Points on a hilly landscape, in no order, each with its height.
From any point a climber steps to the highest of the 2 points nearest to it. It stops when none of these is higher. Distance is the straight distance between rows; heights are no part of it.
<45> height 12.0: [169  68  94 118 105 187 122 104 132 122 158 166 113 113 123 106 160 101
 107 180 161 124  90 147 104 179 137 130 139 142 114 160 158 109 129  96]
<752> height 57.0: [101  88 139 160 117 152 119 124 165  65 124 133 137 100 137 123 110 148
 174 201 147 128 149 154 120 123 208  89 124 161  87 119 151 160 166  92]
<524> height 3.0: [110 130 130  70 100  77 117 130 132 128 113  85  99 117 121 144 138 112
 134  99 138  85  98 113 139  87  94 120  96  90 153 140 103 111  80 128]
<1436> height 31.2: [ 58 125  80 136  92 123  94 125  78  80 137 188 113 166 122 140 123 125
 100  81 110 185 122 183 110  89 144 155 133  95 135 145 135 156 146 107]
<1214> height 17.1: [124 149 157 154 149  92  99 149  83 153  96 120 161 174 110  99  82 168
 101  82  99 169 134 139 111 127 115 170 176 117 142 115  77 101  96 148]
<809> height 49.9: [150 159 188 132 165  71 153  70 174 142  87  89 141 168 142 163 137 181
 146  74 136  92 151 124 182 156 140 171 130 197 184 156 137  88 146 110]
<725> height 6.9: [134 100 127  81  91  93 101 125 152 154 147 136 166  20 108 138 114 123
 159 158 160  70  68 149 165 120 110 136 138 115  99  95 116 139 122 122]
<770> height 38.4: [107 175 140 117 111 121 126 135 117 151 163  82 105 161 183 182 125 110
 111  56 146 159 150  98 149  98  83 121  78 127 170 149 128 149 108 134]
<731> height 31.1: [179 150 145 116 144 179 154 127 112 170 149 188 144  99 154 139 158  89
 131 210 120 153 124  99 112 164 136 139 129 150 148 116 139 116 150 142]
<1148> height 32.9: [204 137 147 116 166 151 119 162 116 190 138 130 146 107 118 115 135  99
 113 148 141 149 115  84  71 178  78  89 128 121 109 126 134 116  98 169]
<1532> height 24.1: [156 156 141  88 167  84 140 106 147 113  91 129 175 156 150 174 124 128
 140 133 106 118 164 114 198 113 157 183 161 136 177 146 119  91 137 133]
<1035> height 5.6: [107 107 120  95 116  90  99 118 156 128 102 107 138  77 103  99 114 104
 157 144 146  69  82 170 181  93 114 150 124  94 128  97 116 130 109 137]
<1110> height 32.5: [ 72 146 139  83 152  57  89 123 127 136  79 124 181 187  85 136 111 153
 115  51 143 151 149 151 174 122 123 196 139 133 161 111 150 111 106 134]
<19> height 8.9: [124 151 115 153 128 106  90 150  67 147 154 163 134 171 147 167 106 125
 110  18 150 191 116 158 118 103 102 123 126 151 145 153 109 146  84 126]
<1075> height 42.3: [117 159 132 120 161 128 154 113  86 128  75 144 136 174 124 119  99 150
  81 108  90 150 152 125 155 134 165 181 186 140 153 154 116  95 159 125]
<1078> height 45.3: [ 71 144 109 175  93 123 134 144 150  65 181 118 100 146 134 184 109 125
 107 118 154 137 162 129  96  82 113  75  94 109 108 126 131 176 145 103]
<1543> height 46.5: [127 166 132 167 132 131 127 152  61 145 152 193 127 136 148 166 110 115
 120 129  93 186 139 126  81 107 103 119 154 121 112 125  53 171 141 171]
<996> height 44.9: [ 97 126 110 137 145 167 154 107  74 117  82 140 113 174 141 102 129 163
  75 144  66 161 140 136 137 149 164 152 184 139 116 146 110 108 180 124]
<1581> height 4.6: [ 69 118 162 125  58  82 126 162 195 101 166  97 103  77 161 149 187 164
 123 164 163  95 122 162  77 102 125  70  92 171  81 104 139 178 133 121]
<76> height 58.5: [128 116  86 134 135 119 109 144 132 102 154 130 100 131  63  87 109  80
 114  84 146 123  95 130  70 102 136 130 126  58 109 150 155 119 124 114]
<1105> height 43.9: [ 85 176 187 105 150  52 119  95 164 144 112  79 163 181 145 155 139 168
 124  84 142 120 142 111 183 117  95 182 112 160 204 130 132 116  90 137]
<1506> height 35.1: [ 73 144 150 120  59 102 120 108 147 114 129 117 132  99 177 111 143 124
 142 179 116  81 128 172 165  98 132 189 105 116 153  56 133 140 110 148]
<1693> height 20.8: [143 137 132 151 158 156 116 163 101 162 108 133 142 119 125  56 118 132
  99 147 103 143 103 133 123 160 127 155 151 112 132  70 130  77 128 136]
<792> height 40.0: [126 113 150 118 170  76  93 140 147 160  75  72 173 139  82 100 116 145
 150 138 128 102 120 138 167 128 109 160 171 142 145  78 105  89  85 144]
<1004> height 27.4: [ 80 120 137 202  96 111 114 136 132  73 162 171 118 181 140 195 115 158
  99 143 104 190 180 150  89  94 133  92 139 145  72 121  95 220 139 131]
<1212> height 11.2: [ 91 139  99 179 118 119 111 166 122  81 162 145  99 125 120 108 118 128
 116  79 125 139 120 132  72 105  91  87 102  68  92 110 112 151 137 132]
<660> height 20.5: [141 127 132 158 194 176 163 119  71 148 110 131 124 186  83  72 137 128
  95  66  71 143 135 100 115 175 133 104 189 133  84 200 150 124 120 144]
<549> height 64.8: [ 99 163 114 125 100 150 139 112 157  97 121  74 133 114 141 166  70 135
 150 130 138  99 149 124 153  82 115  75  94 142 141 138 141 189 114 136]
<489> height 65.4: [115 148 109 168 175 182 160 146  97 122 148 176 115 146 117  73 114 100
 116 112  94 152 131  80 116 148 119 115 133 113 131 137 144 148 135 154]
<774> height 4.3: [ 97 138 117 112 132  69 106 154 165 117 104  90 142 107  71 108  89  99
 135 106 148  70 110 142 145  77  91 123 130  88 127  85 122 139  88 146]
<1108> height 37.0: [112 153 134 101 157  96 121 125  66 149  93 195 187 180 113 171  89 163
 107  51 107 185 148 149 144 123 161 163 171 164 148 177 120 109 116 134]
<303> height 41.9: [195  88 158 127 173 117 141 120 131 149 100 167 163 155  90  82 155  87
 151 119 125  98 166  83  92 189 103 124 147 144 124 174 175  87  81 198]
<1291> height 29.2: [ 52 124 108 177  91 129  98 119 109  57 144 166 128 194 130 161 110 164
  94 104 108 194 152 167 112 100 132 111 123 127 106 123 129 205 135 113]
<1664> height 55.5: [110 175 157 122 106 150 134  81 153 141  92  64 146 149 157 127  79 162
 119 136 115  96 128 150 199 132 130 185 154 185 165 134 128 135 125 139]
<564> height 34.5: [ 74 165 168  79 104  83 119 107 125 106 120  99 138 143 162 153 150  97
 124 101 109  85 119 132 198  86 113 188  78 105 177 120 150 115  89 128]
<951> height 3.3: [ 80 122 130 137  87  89 151 150 186  60 162 107 114  83 132 153 147 152
 147 149 191  91 119 132  65  92 147  72  91 134  70 108 123 151 159 121]
<391> height 73.8: [126 133 124 139  86 166 137 118 171 105 155  97 138  80 149 173  84 131
 182 181 141  98 137 129 125 107 144  74 102 153 105 128 128 181 145 119]
<137> height 11.0: [166 149 138 116 102 117 117 159 127 167 136 152 163  49 141 162 130 115
 130 197 139 120 100 131 128 154 104 143 134 148 131  57 127 132 134 109]
<171> height 41.8: [159 154 142 136 158 118 134 167  86 174 137 168 146 128 114 145 103 102
 118 138 101 167 137  95  83 125 110 116 160  95 117 118  66 128 121 170]
<919> height 44.6: [102 116  96 135 110 158 131 117 160  69 134 120  98 159 163 169 144 135
 143 140  96 148 156  92 122 113 150  75  93 138 106 156 146 178 169 118]
<758> height 45.0: [ 98  90 142 113  25 113  94 125 141 145 175 112 119  43 157 148 162 146
 147 174 153  92  86 184 116 113 145 148 115 156 112 100 145 153 144  74]
<511> height 32.0: [145 168 136 122 101 182 134 109 150 142 140  92 124 117 208 168 142 106
 180 134 104 113 141  97 152 127 119 121  77 142 141 139 126 161 159 158]
<1172> height 34.7: [166 142 127 116 120 193 143 118 137 145 132 142 126 100 174 142 140 111
 161 178 111 138 131 102 134 160 132 109 103 161 121 124 127 148 166 143]
<584> height 51.8: [ 79 122  92 138 126 107 113 153 132  75  97 144 120 104 108  84  91 136
 129 158 126 123 136 152  78  95 151 130 126  75  94  88 135 141 165 137]
<1369> height 2.1: [ 90 131 129  99  85 111 133 128 139 112 134  88  83  84 134 122 135 112
 140 109 143  67  82 120 130  85  84  85  61 103 120 120 115 142  98 130]
<447> height 45.4: [137 136 115 100 155 118 130 115 140 131  49  74 123 144  89 105 116 138
 148  34 137  96 131 127 189 140 117 131 125 155 139 145 150 124 123 133]
<103> height 24.6: [165 130 125 124 127 163 137 154 122 144 167 196 146  75 135 114 160  86
 102 180 151 137  92  90  38 179  84 102 115 139  96 115 171 159 146 154]
<1549> height 7.0: [105 143 165 145 156  66 120 109 127 170 134 132 157 201 115 176 115 175
 124  49 155 168 165 108 135 120 136 192 113 169 196 131 143  85 124  94]
<1652> height 85.3: [100  97  89 129  90 129 118 122 146  91 147 107  77 117 110 112 132  95
 124 154 160 108  92 163  96  88 153 146 107  88 119 119 135 123 154  85]
<300> height 27.1: [161 129 164 138 144 101 119 153 161 175 155 120 159 107 121 116 134 101
 151 158 159 108 110 131 177 143 111 161 135 143 168  57 106  89  89 119]
<1191> height 41.7: [152 121 104 134 167 160 172 105  94 111 115 145  93 184  85  87 168 106
  94  37 130 129 133 123 143 178 144 119 159 139 145 189 186 114 138 131]
<1439> height 44.3: [ 82 149 157 148  68 136 137 140 160 114 160 109 105  77 190 116 144 116
 168 146 126  84 127 138 139 108 115 111  53 137 128  73 131 162 131 134]
<264> height 43.4: [ 96 133 161 110 136  69 106 104 159 144  99  81 159 136 116  99 137 135
 136 134 139  88 109 157 208 106 100 175 148 142 186  89 102 110  81 150]
<1513> height 12.6: [146 152 109 170 130 110 107 173 120 114 188 143 116 107  99 100 102 115
 113  76 123 124 113 113  51 114  87  90 134  63  63 121 117 128 117 164]
<463> height 52.7: [126 162 151  84 153  69 145  91 138 132  70 106 145 182 124 174 130 175
 113  37 138 120 161 132 178 152 144 157 140 175 170 160 161  91 151 124]
<594> height 7.9: [128 150 155 152 142  76 105 130  90 170 148 133 144 186 144 179 105 161
 119  33 159 196 153 126 117 108 108 155 122 160 179 146 102 120  95 123]
<560> height 25.5: [ 76 103 132 203 130 144 142 143 121  97 157 166 125 176 117 169 104 137
  96 176  93 181 164 117  88 100 155  75 148 135  73 116 100 192 158 105]
<783> height 22.1: [134 114 119 135 187 174 195 115  67 140  96 154 126 169  81  84 131 108
  89 118  86 120 146 118 126 159 170 132 211 132 100 189 153 119 123 127]
<827> height 46.6: [184 116 132 114 193 124 143 132  98 155  94 153 152 149  76 100 130 106
 136 117  96 126 155  75 101 162 143 129 177 111 112 172 140  91  94 164]
<227> height 60.4: [139 153 157 141 147 147 144 105 144 153  89  77 123 161 129 101  90 150
 119 105 137 116 126 129 182 155 142 174 150 192 162 131 116  98 137 114]
<1641> height 46.7: [ 96  97  94 122 132 103 124 155 146  76 124 174 106  81 137  75 145 129
 149 154 143 121 116 116  61 116 174 117 114  94  74 103 148 140 177 135]
<1374> height 19.1: [118 130 109 172 168 162 105 135  57 125 119 148 129 170 106  84 116 146
 105  64  54 175 108 127 111 138 124 110 178 110  88 176 119 130 125 137]
<877> height 62.8: [186  80 127 101 158  78 124  99 148 133 101 115 128 145  79 127 170 114
 172  96 163  96 139 109 134 145 135 152 116 117 154 155 134  70  80 112]
<737> height 87.1: [152 141 130 156 135 193 155 131 152 132 158  88 129 113 130 163  72 104
 135 182 157 123 141 115 121 115 124  58 110 159 101 116 122 177 133 113]
<1413> height 23.9: [105 138 122  98  90 146 131 112 142 120  86 105 120  88 192 108 154 159
 167 144 102 108 122 135 166 144 112 121  91 140 132 107 124 140 143 162]
<1090> height 17.7: [128 154 130 123  94 108 115 171 122 183 141  88 111  92 148 161 151 161
  85 162 142 138 115 148  94 132  52  96 131 124 144  81  94 115 110 147]
<1093> height 51.0: [ 87 135 132 179 129 153 136 139  80 134 156 185 109 169 164 140 145 140
 115 149  68 205 136 111  99 131 132 124 152 139 120 124  79 170 168 152]
<1028> height 51.2: [151 139 146 167 168 197 148 132 104 176 144 126 117 159 152  92 150 138
  82 154 116 176 104 108 122 182 116 130 139 160 149 122 116  95 143 124]
<1213> height 52.4: [116  82 124 133 100 177 124 102 136 104 119 129 148  54 113 117  81 165
 180 181 147 115 133 178 154 140 177 104 125 142  81 127 139 161 167  89]
<533> height 33.5: [152 167 116 123 134 167 152 123 142 127 139 128 108 135 165 128 130  80
 151  92 132 125 135  75 164 130 117 124  76 129 159 143 139 139 131 138]
<987> height 26.0: [158 134 100  87 125 138 152 100 119 109  68 134 123 102 167 125 147 141
 148 145  98 108 140 133 177 153 149 140 138 128 125 131 122 102 170 148]
<407> height 51.1: [119 141 117  97  85 149 129  82 143 112  95  82 129 124 154 144 110 135
 151 118 110  84 132 158 203 108 143 162 130 144 156 153 137 136 130 129]
<1518> height 36.7: [120 120 124 110 148  88  97 148 127 147  68  70 158 164  58 116  72 136
 128 102 122 122 148 128 132 107 123 151 171 127 129 110 119 121  87 131]
<850> height 14.6: [160 107 108 121 161 133 142 119  90 138  96 150 117 136 120 102 147 150
  95 170 111 141 129 154 131 135 177 168 181 107 160 139 123  49 147 118]
<1281> height 67.8: [172  98 162  92 141  84 138  92 149 129 120 112 121 123 133 137 177 119
 169 111 147  83 117 138 190 120 144 167 102 115 178 154 117  63  92  95]
<1440> height 50.6: [ 83 158 119 146  99 134 137 152 145 101 130 114 108 119 160 102 116 133
 131 132 125 123 138 124 126 110  98 111  86 109 138  71 117 154 134 144]
<1660> height 39.2: [ 54 119 177 127  54 106 116 117 153  91 135 111 115  82 186  91 156 127
 174 158 117  72 135 178 145  91 158 158  64 124 122  91 150 174 121 137]
<607> height 28.2: [171 134 107 104 135 140 162  89 119  95 115 177 116 114 149 113 147  72
 161  95 125  83 143 117 207 137 168 164 118 112 138 155 160 113 149 130]
<1186> height 34.8: [ 92 130 113  95 151  84  89 139  86 149  92 184 170 172  87 133 110 140
 118  13 129 174 134 169 149 119 155 173 142 122 144 146 155  93 122 138]
<49> height 23.4: [101  84 114 185 138 162 151 137 145  98 178 169 117 151  94 153 116 120
  95 208 127 148 131 102  67 122 171  78 147 136  69 117 137 164 155  94]
<28> height 13.4: [134  89  77 111 118 162 115 122 113 118 106 132  98 118 132 106 147 135
 116 180 120 138 110 151 116 145 161 135 149 124 115 125 135  97 159 103]
<1394> height 59.1: [161  94 115 111 178  59 121 102 123 133  74 112 143 168  60 146 164 152
 163  57 134 119 165 105 131 139 137 153 132 119 152 147 147  69 110 113]
<1371> height 53.4: [126 103  87 154 120 141 126 136 156  81 175 122 109 123  69 107 112 104
 103 141 175 109  86 140  48 105 140 107 131  84  80 126 145 125 147 107]
<704> height 38.5: [141 106 115 107  89 161 129 118 152 112 143 160 121  52 167 113 143 125
 188 156 136 105 117 124 134 155 150 115  83 138  95 122 140 153 157 117]
<172> height 47.0: [124 144 191 122 151  73 130  80 173 140 107  83 159 150 149 136 154 158
 159 101 135  83 126 136 222 125 120 186 125 172 193 137 115  91 112 122]
<316> height 28.1: [113 121  68 101 138 119 129 114  99  85  54 154 103 126 132  95 129 129
 125 125 106 118 149 151 153 113 160 161 140  86 116 132 149 120 178 143]
<920> height 8.6: [192 120 139  79 140 104 105 141 152 169 132 142 183  51 114 150 130 109
 161 170 154 104  87 114 156 162  98 131 141 134 119 102 112 121 104 128]
<58> height 62.4: [ 66  88 116 179 116 153 114 111 159  53 100  89 113 138 106 117 113 157
 141 184 151 134 128 186 124 106 166  93 114 132 110 111 146 160 159  91]
<414> height 9.3: [138  89 122 176  85 173 126 130 177 111 211 141 104 112 140 143 158 112
 118 187 171 127 101 136 101 146 132  97  94 159  97  95 154 157 146  76]
<569> height 34.9: [147 157 156  99 123  48 123 153 140 165 142 108 141 127 133 194 130 145
 116 147 140 141 147 127 114 101  76 124 142  94 163 106  57 108  86 165]
<483> height 47.4: [130 140 129 173 156 191 153 105 115 138 173 133  83 199 157 127 156 127
  87 119 113 176 121  92 148 158 128 139 136 154 170 166 126 115 155 115]
<516> height 68.6: [ 70 128  92  84  70 111 103 107 122  97 104  66  94 156 100 141 117 144
  96 108 133 134 121 172 123  80 105 124 123  94 151 153 126 154  99 115]
<1646> height 21.3: [133  92 105 185 142 171 133 144 124 128 203 156 101 167  91 138 120  99
  72 162 132 153 116 105  70 134 115  84 155 109  88 138 125 154 124 117]
<365> height 21.1: [201 142 167 107 181 130 156 117 145 173  93 117 159 128 135 140 143 145
 145 145 125 136 131 104 164 162 127 135 133 157 159 132 101  84 125 144]
<592> height 49.5: [129 116 136 113  54 125 119 123 142 135 173 117 104  82 172 152 157 105
 146 175 141  91  92 149 127 118 144 157 103 124 142 100 123 102 126  94]
<561> height 51.3: [100  90 143 157 153 165 135 155 150 100 102 157 140 126 152 103 141 151
 129 204  96 165 149 121 114 144 188  76 125 175  73 101 148 174 170 104]
<355> height 46.9: [ 84 112 141 153 122 151 124 135 181  66 110 117 114 160 181 125 149 163
 149 160  98 163 163 116 131 132 162  74  97 161 103 125 144 186 165 134]
<1665> height 18.6: [141 134 160 168 178 126 111 155  87 176 107 115 151 166  95  58 103 146
 104 108  85 158 125 118 108 145 142 162 180 113 125 111 114  67 107 136]
<1692> height 75.5: [ 81 114 102 116  64 139 114  98 149  99 122  69  94 123 120 128 116 123
 130 159 140  97 107 187 138  74 140 136 112 122 147 129 134 144 123  99]
<891> height 15.7: [186  99 127 100 166  99 122 121 131 142  96 143 145 104 126 111 158 145
 132 167 138 114 111 156 163 139 153 172 155 102 161 117 121  48 121 114]
<817> height 48.0: [153 118 137 126  91 141 139 128 166 139 190 114 115  61 115 123 110  90
 155 128 196  69  81 128 131 123 100 101  84 122 109 116 120 144  94 112]
<193> height 29.0: [165 128 107 111 134 151 138 147 131 137 163 171 122 103 121 113 132  82
 119 159 146 122 104  83  71 156 113 112 127 105 115 127 130 121 123 154]
<245> height 24.0: [128 106  76 129 173 180 172 114  81  95  86 163 109 141  88  88 122 115
 107 132  84 119 144 127 128 139 175 112 178 111  87 170 161 138 162 126]
<1463> height 17.4: [128 152 127 133 103 131 137 175 156 136 162 154 108  80 166 141 153 112
 141 172 137 134 135 103  77 138 112  93  85 139 100  72 124 159 168 143]
<1430> height 2.0: [ 63 135 139 127  66  94 153 130 158  75 169  93  90  82 134 157 135 117
 139 131 164  54 108 131  92  67 117  91  61 120  92 118 124 157 132 116]
<461> height 34.0: [205 121 182 127 200 110 138 138 107 205 130 144 159 147  99 148 142 147
 131 143 128 179 155  86  68 137 119 114 139 119 146 143  91  92 102 155]
<91> height 17.8: [141 108 126 156 162 179 114 141  69 161 139 137 134 152 106  80 147 141
  87 138  54 171 102 115  83 170 116  85 179  98  61 164 134 107 115 139]
<867> height 41.5: [ 67 170 117 134  72 123 125 134 123 104 175  90 101 156 161 183 111 125
  92  78 141 137 157 142 128  78  84 102  84 110 140 129 137 184 103 117]
<255> height 58.0: [167 104 164 103  81 151 133  84 121 148 163 142 135  60 186 140 177 129
 177 131 121  91 120 156 207 171 145 174  97 101 138 148 126  92 141 113]
<458> height 33.0: [ 89 128  90 120 124 112  89 147  76 128 129 181 126 159  91 123 115 109
 105  33 127 178 110 180 122  93 145 159 131  89 147 159 148 116 124 108]
<236> height 51.7: [165 117  96  97 166 134 124 143 113 128  80 144 140 113  97  97 103 112
 128 145 104 110 126 109 128 140 151 137 166  96 104 129 125  96 128 143]
<1241> height 42.2: [129 145  86 115 134 172 147 114 109 110 151 149 101 164 146 184 137 106
 123 110  95 168 153  78 130 122 140  99 122 129 133 190 140 161 160 128]
<288> height 18.3: [166  99 103 113 146 118 138 123 101 131 160 175 104 145  96 134 151 117
 111 141 133 152 120 107  73 136 153 139 176  84 161 194 113  79 107 124]
<554> height 16.2: [119 134 130 156 152 174 124 152  77 166 111 113 148 156 132 111 100 146
  87 140  74 178 127 116  86 138 106  82 157 115  67 129  77 146 131 133]
<1107> height 23.8: [154 153 144 160 144 151 130 165 141 169 136 126 142 108 132  80 109 107
 123 144 140 121 105 124 152 155 103 144 122 136 151  51 122 107 112 135]
<895> height 63.9: [ 98 125  83 107 108 117 106 143 128  99 118  96 106 146  79 136  86 112
 112  89 147 132 119 149 108  80 122 117 126  85 133 145 134 137 117  99]
<1273> height 38.0: [155 164 133 103 125  86 131 172 127 159 143 151 145 109 126 181 107 111
 113 168 121 142 144 108  92 116 100 127 152  95 122  89  66 117 130 166]
<184> height 20.3: [141 116 116 128 116 132 125 169 148 115 154 167 131  62 143 122 165 130
 130 172 155 137 102 105  54 162 126  89 104 158  72  89 160 169 166 112]
<148> height 48.1: [123 116 133 103 115 117 123  90 152 143  77  64 122 121  98 107 123 138
 164  76 142  80 108 156 216 112 122 144 126 156 159 151 128 125 103 130]
<1469> height 30.7: [113 137  97 113 118 153 144 112 133  76 104 146 100 105 157  99 135 103
 161 100 118 102 133 114 163 118 143 130  74 105 128 132 152 136 153 120]
<1460> height 22.0: [ 92 174 143  89  95 110 132  99 138 133 102  79 126 120 182 130 151 154
 129 129 109 106 119 113 166 119  73 125  89 119 170 114 106 142  93 184]
<1157> height 14.1: [156 153 133 173 142 105 106 192 120 161 162  97 117 119 101 115  83 121
 110  83 129 136 144 121  82 119  67  87 140  92  80 103 100 133  92 166]
<187> height 47.6: [ 98 137 134 146 140 180 159 110  91 136 113 149 116 181 167 142 150 153
  98 168  56 184 146 102 126 149 155 130 160 156 117 153  97 137 191 137]
<576> height 32.6: [109 148 155  97 116  25 114 146 159 136 148 102 146 133 115 171 145 107
 120 145 147  91 137 129 150  85  85 148 144  98 167  88  76 103  72 139]
<1745> height 45.1: [130  70 104 100  67 115  86 132 134 122 133 129 127  39 133 137 161 169
 141 176 161 126  76 163  98 140 148 132 138 165  86 117 158 168 163  58]
<773> height 17.3: [219  90 141 103 176 116 112 126 128 158  93 150 174  85 104  94 160 131
 143 148 142 106 112 144 151 190 127 149 155 121 125 127 148  64 100 130]
<1474> height 37.1: [ 96 167 123  77 110 105 127 120 120 104 114 140 135 145 165 162 133  99
 129  78 105 118 143 113 180  98 138 173  91  94 168 139 158 107 128 122]
<21> height 65.8: [121 163 152 146 139 149 135 125 130 163 123  58 115 190 137 132  76 147
  99 112 142 153 140 113 146 125 120 154 144 183 171 128 109 125 121 113]
<1156> height 22.6: [161 145 135 103 158 104 137 129 134 141  97 114 136 152 130 143 128 138
 136 110 123 141 141  96 155 129 127 146 135 124 177 140 101  87 117 137]
<401> height 39.7: [105 177 102  88 114 144 133 121 103 121 134 157 148 163 168 195 115 115
 113  76  92 156 170 110 154 107 160 148 123 127 161 174 163 130 157 132]
<406> height 25.9: [163 145 132 109 137 123 138 109 148 121 132 147 152 120 161 144 126  79
 169 139 121  98 138 109 207 122 161 184 130 122 163 127 128 102 133 126]
<1557> height 19.2: [240 109 171  99 172 130 146 113 137 175 101 144 180  90 119 130 171 152
 151 143 147 131 126 134 150 200 111 124 130 159 148 145 134  84 104 128]
<1106> height 48.7: [101  73 140 122  75 132  96 125 141 116 132 130 151  22 125 120 121 190
 173 168 153 128 116 177 135 142 158 102 119 157  85 124 160 186 165  79]
<318> height 19.9: [ 87 163 132 107  59 105 129 130 140 151 137  84 108 103 166 146 154 159
 107 173 128 114 138 145 113 114  67 102 108 129 138  81  99 156  95 179]
<1551> height 6.1: [ 77 126 153 136  46 117 109 138 168 133 149  96 127  74 164 132 161 175
 124 193 134 110 140 185 112 120 120  91 114 191 119  79 152 194 115 127]
<438> height 10.7: [167  82 115 145  84 196 133 106 161 117 207 156 124 111 127 127 122  83
 120 183 184 117  95 137 105 158 129 114 116 153 113 145 152 147 127  90]
<494> height 63.1: [175 105 172 104 125 105 146  71 122 116 131 127 124 105 162 139 179 108
 172 100 132  66 130 167 233 136 160 188 109  92 149 161 126  76 130 108]
<1466> height 26.9: [186 111 140 108 104 162 142 106 135 143 174 214 146  80 158 120 150  70
 143 187 159 113 110 118 130 177 134 165 119 133 147 146 152 108 126 137]
<1744> height 25.8: [ 84 127  69 134 163 146 135 134  66  91 102 192 113 134 102  94 115 128
 115  90  77 151 141 129 126 119 157 135 160  89 114 157 159 143 165 139]
<261> height 39.4: [113 180 150 127 139 126 134 106  65 138 111 166 158 189 152 174  94 162
  85  95  89 196 148 132 128 120 145 168 169 159 160 186  92 131 139 133]
<449> height 58.3: [130 112  91 141 162 150 120 135 123  93  81 132 138  96  82  69  71 113
 135 163 124 105 117 149 106 111 167 129 142  80  83 113 159 122 153 127]
<1583> height 30.0: [141 111 160 114 171  40 111 149 164 140 144 112 156 132 112 128 170 108
 162 134 154 100 118 111 151 120 103 151 122 107 172  82  94  74  79 116]
<1748> height 44.5: [140  98  91 156 148 201 147 103 127 101 137 133  74 178 119  89 174 115
  94 106 116 137 109 117 147 169 124 110 130 128 133 167 151 116 144 117]
<648> height 42.4: [120  74 124 122 118 126 123 127 159  75 141 180 116  58 152  76 154 131
 184 160 175 115 114 139 107 136 201 121  94 128  66 134 164 156 177 110]
<581> height 7.7: [ 99 109 138 176  72 146 113 158 168 122 171 108 117  83 142 138 147 153
 123 192 156 123 116 180 115 131 124  94 109 180 105  66 146 164 149  77]
<64> height 37.8: [198  98 143 126 159 174 164 116 116 141 102 165 137 136 113  58 153  91
 125 117 127 102 137 121 121 208 110 109 153 154 124 177 170 101 105 183]
<306> height 53.8: [168 128 115 111 128 127 129 149 163 157 143  85 116 103 107 140  93  99
 148 126 170  97 116  96 124 115 100  94 117 132 125 120 111 141  87 133]
<383> height 36.1: [143 172 134 134 150 142 140 138 113 156 169 130 108 166 153 158 116  87
 128  64 145 177 155  68 141 115 105 124  97 135 171 151 133 149 124 143]
<860> height 31.8: [193 110 178 134 210  81 162 114 140 176 129 144 167 171 102 159 143 179
 141 135 115 168 174  89  95 112 130 148 124 136 175 139  94  93 122 126]
<1103> height 10.0: [109 145  97 161 112 117  93 158  90 109 156 140 106 152 134 139 106 127
 107  47 127 169 120 144 100 102  76 100 120  96 118 136  93 159 105 133]
<981> height 15.6: [142 131 138 145 139 134 103 151  62 160 105 117 149 157 137 122 112 174
  89 131  78 188 116 146  80 139 109 114 175 108 109 138  56 104 111 145]
<48> height 49.2: [100 105  89 176 116 141 129 128 165  61 182 113  93 149  84 167 110 116
 102 138 181 120 113 122  81  94 134  70 112  99  93 136 136 149 145  81]
<1684> height 14.3: [123 163 139 113  72  92 139 171 168 148 160 148 134  41 161 166 149 115
 136 182 147  87 124 127 104 122 103 132 101 145 101  52 121 145 154 139]
<493> height 58.7: [136 140 107 119 133 142 131 133 152 133 122  66 113 130 107 139  78 113
 153  81 163 109 134 100 156  99 104  78  97 147 141 147 140 163  91 118]
<313> height 57.1: [108 153 113 152 131 162 140 147 111 125 133 138 116 150 155 109 107 127
 113 140  97 163 142 105 119 129 118 125 123 130 139  98 106 139 155 141]
<876> height 67.9: [ 74 117 101 129  81 145 119 112 157  68 119  81 115 144 132 150  99 159
 129 185 127 125 153 160 112  92 151 102 128 139 115 119 136 176 138 109]
<492> height 53.7: [125 100 140 107  73 132 117  93 117 129 129 122 101  85 188 123 173 129
 164 158 122  90 105 177 176 125 161 186  98 107 143 127 130  86 143 103]
<1187> height 19.6: [139  91 100 146 145 149 121 137  94 127 185 168 110 165  74 121 118  96
 100 124 116 148 109 100  59 137 129 115 189 100 107 196 128 133  96 131]
<1631> height 15.8: [142 146 144 144 141 101 109 174 123 186 126  74 124 133 124 115 112 152
 110 108 135 142 126 125 111 134  66 110 137 113 143  85  88 104  86 165]
<1252> height 57.6: [130 149 150 169 193 192 171 137  80 173 148 167 122 165 125  75 144 113
  98 126  92 167 122  83 111 179 113 131 159 129 136 157 124 124 129 164]
<501> height 74.2: [158 138 128 151 146 186 150 134 136 157 148  78 116 165 122 139  73 101
 114 145 144 145 145 101 133 120 131 103 133 174 134 130 115 152 117 105]
<1142> height 42.9: [160 130 102 115 171 137 139 124 115 129  79 110 116 164  78  99 124 124
 130  26 127 122 152 101 148 157 134 116 133 144 125 164 167 113 123 132]
<310> height 56.0: [133 121 138 121 182  53 128  94 114 146  52 100 158 187  74 158 136 203
 134  35 125 129 173 116 128 157 126 152 140 155 145 143 143  79 136 119]
<1412> height 66.1: [179  89  99 128 159 160 110 114 124 117 102 150 142  81  74  46 100 100
 135 156 143  92  99 165 112 146 156 140 148  87  61 144 191 113 136 138]
<1560> height 36.8: [219 105 178 123 190 125 127 129 124 205 113 122 164 145  98 130 154 124
 145 145 151 150 159  76  65 175  90 104 123 145 129 149 138  95  83 169]

Call two points neighbours if one is among the 2 nearest of the other. Go from one point of each pair to the other, from neighbour to neighbour, staying as high as possible. Name the lowest point that can't be avoided.
<1652>, <1172> -> <511>
<489>, <1560> -> <1369>
<1652>, <1281> -> <758>
<737>, <489> -> <1191>

Two climbers start at each pair of points below. Name the first point that both come to, or write none.
<1142>, <1469> -> none
<1103>, <554> -> <316>
<45>, <1745> -> <1692>
